A landscape with many peaks, sampled at points; each row gives a point and its height.
A climber steps from a point to the highest of its 3 nearest points, and stops where none of them is higher. Distance is the straight distance between rows; heights are no part of it.
J_307: [122 181 122 132 203  61 126  90 182 152 134 149 159  93  95  83 114 142
 177 121 168 167 166 117 146 110  78 133]  h=611
J_715: [ 79 179 140  93 158  51 106  76 143  93 153 140 136 154  94  98 102 160
 169 151 114 156 177 110  88 105  78  90]  h=636
J_849: [123  86 126 103  83 191  90 148 104  99 158 175 116  77 104 154 143 103
  87 173 148 130 107 152 124 115 137 140]  h=720
J_500: [125 195 139 131 215  77 142 105 165 137 126 140 151 112  75  86  90 154
 205  94 154 149 185 118 140 122  90 123]  h=626
J_636: [109 184 105 104  91  94 127 101 151  45 113 110 144 167  78 148  86 105
  94 171  63 150 100 150 112  76 127  93]  h=557
J_9: [121 120 127 132 166  69 142 133 101  75  82 114 142 155 121 140 121 119
 143 181  75 119 142 139  78  94 144 124]  h=703
J_367: [109 101 137  97  59 184  48 150 119 125 167 154 111 100  77 122 144  99
  65 175 142 150  85 157 134 132 124 163]  h=711
J_246: [130 115 136 153 182  81 159 112 127 131  76 116 117 156 121  94 110 133
 160 143 109 130 162 147 108 124 160 121]  h=209
J_124: [138 158 129 116 139  85 125  73 142 171 133 133 129 150 134  81 118 146
 125 117 168 118 121 134 159 138 141 145]  h=659
J_147: [ 95 175 130 124 171  64 121  85 158 120 136 135 129 165  92  93  93 163
 155 147 139 134 176 109  76 113 126 117]  h=656
J_387: [120 140 142 158 207  86 172 136 128 116  68 105 129 126 120  77 128 136
 191 128  66 117 180 144  76 137 143  87]  h=213
J_296: [173  84 139 111 139 113 104 128  97 106 111 118 130 100 158 180 130 136
 155 156 131  85 130 171 140 115 156 152]  h=31
J_235: [135 141 126 148 139 158 169 120 132 185 124 117 103 152 183 118 138  90
 131  64 122 154 107  79 206 116 119  93]  h=514
J_308: [150 145 116 103 104  97 109  90 146 143 155 118 120 151 116 110 138 118
 115 142 159 109 110 152 131 141 137 159]  h=425
J_191: [125 154  85 102  90 129 123 141 159  56 144 100 132 135  57 150 100 100
 113 151  95 121  96 169 116  95 145 139]  h=534
J_792: [137 147 123 120  70 109 101 109 119 173 169 121 137 113 141  94 165 134
  99  96 155 122 110 124 136 156  83 155]  h=525
J_811: [156  74 147 103 104 171 116 147  98 111 141 126 126  80 185 171 132 153
 125 118 152  87 134 137 130 136 133 131]  h=350
J_354: [128 115 119  85  67 163  92 132 121 106 163 132 122 110  86 119 147  98
  99 155 137 110  91 160 138 155 133 165]  h=553
J_365: [158 126  98 115 121 114 127 142 132  68 126 117 140 133 104 172 121  94
 135 167 101 107 116 170 114  94 154 145]  h=508
J_489: [130 147 135 136 164 137 174 103 119 184  91 127 111 152 139  85 111 115
 134 105 160 138 136 120 187 129 150  94]  h=450
J_199: [163 101 123  81  98 130 132 118 126 119 137 118 106 130 128 131 143 129
  96 145 143 108 119 142 144 153 143 151]  h=745
J_725: [103 146 136 121 169  70 155  96 118  85  85 122 128 169  96 107 116 136
 145 170  64 134 158 117  59 108 129  85]  h=717
J_423: [114 159  96 185 104 180 132 162 156 214 176 110 122 138 162 121 156 102
 140  54 111 157  98  81 157 155  71 136]  h=544
J_483: [162  80 150 123 139 112 146 126 114 136  93 119 132 114 202 153 139 138
 132 121 135 105 128 148 164 124 144 128]  h=228
J_495: [114  85 149 149  95 212 115 188 118 135 151 154 138  69 190 192 128 169
 109 114 165 137 116  91  77 133 130 139]  h=570
J_206: [137 150 129 102  84  91 100  83 156 169 165 124 142 130 127  98 148 121
 122 126 163 110 110 144 131 157 111 159]  h=501
J_160: [123 173 128 130 167  79 119  78 155 170 134 141 130 145 113  76  97 149
 149 108 176 127 140 132 151 117 131 128]  h=677
J_471: [123 103 144 116  50 197  61 163 115 127 169 153 125 125 121 135 153 112
  56 160 136 154  92 104 138 135  94 167]  h=700
J_698: [107  74 124 123  59 211  85 150  81 133 155 156 144  70 164 190 106 107
 111 145 150 128 102 127  88  98 141 123]  h=655
J_48: [ 75 130 136 133 140  66 128 127  86  38  58 114 164 125 102 174 117 103
 123 173  60 129 103 156  90  67 117  84]  h=588
J_883: [146  92 134  94  77 179 107 146 102 111 160 137 108 101 118 130 168 127
  76 146 142 127 103 141 135 155 119 148]  h=614
J_222: [165  97 133 109 124 122 156 109 128 150 105 119 106 134 163 111 138 125
 103 117 139 124 120 129 180 143 141 120]  h=328
J_994: [110  94 138 145 201  87 124 152 104 108  68 101 131 133 147 143 129 142
 158 168  99 101 148 146 112 106 161 145]  h=685
J_916: [112 144  97 180 100 166 122 173 146 200 176 121 121 124 151 109 157 139
 114  59 114 154 105  89 137 180  59 161]  h=545
J_642: [163 102 116 116 145 102 122 127 137  88 109 107 135 156 124 154 120 118
 140 179 105 108 137 166 121 108 169 152]  h=343
J_295: [ 48 156 144 142 172  74 121 134  60  44  74 106 161 120 118 178 122 134
 125 166  78  94 106 139  86  86 135  84]  h=613
J_338: [ 83  82 148 145  50 232  93 163  86 140 152 136 150  85 192 194 112 134
 110 145 162 135 102  91  74 109 162 130]  h=683
J_462: [130 182 147 147 195  99 173 102 151 131  91 140 122 150  75  69 101 158
 184 116  86 113 203 130  91 137 144  75]  h=217
J_461: [128  97 138 133  81 200  85 170 113 114 167 173 122  97 123 149 158 119
  54 148 143 135 110  98 121 138 107 149]  h=681
J_396: [127 151 112  93  90  97 100 106 157 114 170 113 132 151  86 123 128 109
 126 162 142 104 110 156 114 135 136 160]  h=519
J_421: [163  82 118 101 123 121 111 133 111  91 124 117 127 109 131 165 140 113
 128 160 132  91 121 164 134 121 156 158]  h=114
J_361: [105 169 121 112 105  79 145  88 116  45  96 116 137 168  82 147  83  92
  87 177  51 154 105 149  96  66 116  80]  h=516
J_539: [150 101  93  97 108 146 110 150 127  68 151 129 128 107  75 159 127  95
 122 170 120 113 118 181 120 122 148 158]  h=434
J_555: [127 131 152 156 208  91 181 122 134 140  63 112 130 125 108  85 111 111
 190 102 101 126 182 151 114 145 152  91]  h=220
J_25: [153 129 133 103 118 103 139  90 136 148 125 120 105 157 140  96 127 140
 116 139 144 111 131 124 163 141 162 145]  h=764
J_219: [138  73 132 100  95 172 100 152  85 100 136 138 142  73 128 185 131 121
 134 138 159 107 126 171 105 114 141 144]  h=653
J_208: [119 120 125 159  77 151  76 176 124 164 167 143 131 129 130 119 168 131
  69 102 145 170  99  93 108 168  63 178]  h=684
J_684: [149  88 152 144 165 108 156 126 117 154  67 126 119 120 170 114 126 123
 141 117 137 135 137 145 181 126 153 112]  h=357
J_92: [145 147 124 124 100 135 137  99 128 184 134 114 118 125 167 100 148 133
 106  88 146 123  99 112 184 159 122 122]  h=539
J_910: [128 158 106  97 103  94 115 112 159  91 144 101 134 174  80 128 105 101
 128 166 114 125 114 149 106 112 150 145]  h=578
J_410: [135 121 151 165 201 105 191 125 114 156  62 131 125 131 114  75 118 104
 181 108 116 134 165 158 135 136 154  97]  h=204
J_347: [102 184 136 124 187  58 120  95 161 107 131 141 126 133  90  78  94 171
 179 126 142 150 182 113 106 124  96 111]  h=649
J_866: [134 110 151 143 174 137 180 101 102 169  70 132 108 139 155 101 125  90
 154  95 135 151 139 128 186 122 141  95]  h=416
J_956: [123 168 132 134 183  85 145  87 147 145 106 139 110 164 100  74  92 149
 155 116 150 132 167 118 121 139 145 113]  h=658
J_843: [160 128 106 105 123  93 119 123 144  87 129 116 125 173 108 136 122 106
 126 172 109 110 131 148 120 112 163 141]  h=392
J_478: [155  75 145 127 115 169 143 161 114 130 136 127 117  78 197 172 146 161
 128  83 144 121 125 125 132 155 125 111]  h=205
J_476: [116 170 119 103 103  71 106 103 175 107 161 107 134 172 102 121 125 138
 128 168 142 114 132 139 102 109 147 140]  h=600
J_469: [117 166 120 119 132  74 104  91 162 120 134 126 135 173 115 101 107 141
 134 147 147 117 140 122 108 114 140 148]  h=638
J_303: [124 159 109 145  96 156 135 138 144 198 153  97 116 126 175 110 157 135
 111  68 117 135  90 105 180 150  91 118]  h=543
J_869: [164  83 149 137 131 151 164 150 124 145 106 122 117  93 215 148 136 136
 124  92 128 126 121 127 181 132 131 113]  h=151
J_534: [118  76 123 154  84 211 105 172 110 131 161 167 131  73 172 188 150 148
  87 133 162 142 117  86  99 125 122 134]  h=577
J_781: [151  90 127 114 104 179 145 160 117 122 144 139 111  98 155 146 175 148
  73 111 124 125 114  97 146 171 117 136]  h=541
J_821: [149  84 124 148 123 177 173 179 137 144 137 120 122 105 194 180 156 138
 127  63 112 142 113 100 165 149 130 106]  h=317
J_107: [136 121 126 107  73 165 121 141 112 140 157 127 115 113 136 116 173 142
  67 116 144 130 102 104 139 181 102 156]  h=646
J_676: [132 155 107 158  91 128 104 123 146 215 181 127 140 108 163 106 163 123
 127  62 123 155  99 100 141 153  40 129]  h=542
J_532: [135 170 128 136 133  95 119  71 155 201 149 138 148 112 151  88 134 129
 133  84 160 138 110 125 175 111  82 117]  h=639
J_43: [140 124 110 118 125  92 118 156 125  58  91 112 151 137 107 178 117  88
 133 159  80 106 125 155 110  69 138 122]  h=736
J_716: [112 178 126 122 163  56 113  88 181 139 138 152 139 142 101  89 105 150
 169 132 165 141 161 117 116 106 111 133]  h=666
J_565: [116 207 148 145 209 110 160 107 154 133 112 134 129 142  69  65  91 154
 201  97 121 119 194 128 137 136 131  90]  h=206
J_242: [111 180 133 147 192  95 146  78 139 156 121 133 131 137  92  74  86 138
 190  90 164 141 161 132 162 121 110 115]  h=654
J_791: [139  71 111  85  90 179  96 136  91  84 151 146 126  69 112 178 137 107
 123 155 144 114 116 154 119 115 144 137]  h=754
J_913: [125 135  95 175 118 196 150 179 160 177 160 113 123 138 152 147 160 121
 134  58 101 154 103  86 178 168 101 145]  h=546
J_964: [132 103 136 126 124 130  92 147  74  94 108 112 149 114 138 214 106 132
 172 146 131  66 127 181 121  92 166 159]  h=1
J_871: [108 167 118 106 122  85 126  99 146  80 131 109 124 192  89 130  96 114
 122 176  89 129 121 129  92  99 138 116]  h=635
J_744: [133 163 151 152 205 115 177  99 150 154  85 136 126 139  89  68 103 129
 183  85 116 116 187 137 131 137 143  82]  h=298
J_933: [140 120 107 163 121 180 174 175 146 174 141 110 118 134 172 148 154  98
 134  57 101 146 117  72 191 149 119 114]  h=533
J_756: [123 105 111 180 103 197 131 185 144 169 155 142 120 129 146 147 157 143
  92  85 120 153  99  70 157 193  92 165]  h=549
J_99: [128  90 121 162  95 202 125 191 128 143 157 164 122  96 151 164 157 159
  64 117 133 149 110  77 132 154 112 158]  h=554
J_339: [124 140 120 111 133  84 135 120 132  76 111 121 135 183 105 129 109 118
 124 180  86 143 137 130  83  93 143 119]  h=671
J_381: [147 114 140 140 139 146 185 123 117 180  87 128 112 139 178 122 133  97
 120  81 123 158 121 110 189 120 123  96]  h=485
J_428: [136 155 135 126 171  87 145  84 151 147 112 135 112 167 117  79 108 138
 137 145 151 123 151 134 133 118 156 124]  h=768
J_969: [ 81 145 142 152 164  91 105 155  86  64  76 100 164 136 122 198 119 123
 144 170  89  86 118 160  91  87 147 127]  h=660
J_517: [133 152 149 146 187 114 164  99 124 157  80 128 111 150 111  74 103 127
 161 106 151 138 146 134 154 136 155  99]  h=515
J_84: [111 177 138 138 177  89 148  92 141 119 108 126 124 170  81  77 109 169
 168 139  93 121 194 116  90 127 125  75]  h=207
J_213: [ 98  84 152 125  76 217  93 158  70 128 150 131 133  81 177 197 118 148
 125 125 162 122 112 122  79 121 144 127]  h=662
J_664: [131 120 149 146 187 133 174 104 108 171  78 132 119 155 120  76 111  97
 167  97 140 144 145 127 175 135 139  89]  h=409
J_165: [116 157 115 121 160  72 137  96 140 109 108 129 115 186  94  91 111 139
 140 166 114 132 159 120  89 106 149 124]  h=687
J_640: [115 116 137 148  79 168  92 171 111 145 171 135 128 120 128 122 169 133
  65 115 134 150  94  86 126 181  86 166]  h=682
J_984: [131 142 104  82  92 122 104 121 155  97 161 116 125 149  72 123 123  98
 110 172 122 111 104 176 122 150 142 168]  h=540
J_97: [133  74 128 117  88 195 115 155  91 114 155 150 127  68 170 176 150 143
 106 137 151 118 127 124  95 124 124 126]  h=612
J_516: [131  71 135 178 128 207 149 206 133 143 152 147 142  81 190 192 141 169
 126  83 158 152 123  95 116 149 121 135]  h=538
J_10: [144  81 123 164 108 210 141 199 127 141 152 170 126 100 177 183 155 161
  98 108 151 152 127  78 112 148 118 149]  h=563
J_850: [143 112 121  83  79 141 113 117 122 127 161 119 120 125 109 114 164 128
  94 143 140 104 112 138 148 168 132 151]  h=429

Where does a climber stop that starts at each point below?
J_483 -> J_338
J_423 -> J_338
J_821 -> J_338

Call two points neighbours if one is among the 3 nearest of the other. Go from one point of each pair to the other, from neighbour to neighbour, staying as high as possible. Name the lowest point that can't be avoided.
J_43 / J_338 -> J_984
J_791 / J_208 -> J_640
J_744 / J_208 -> J_246
J_428 / J_165 -> J_147
J_25 / J_428 -> J_124
J_791 / J_338 -> J_97
J_725 / J_43 -> J_9
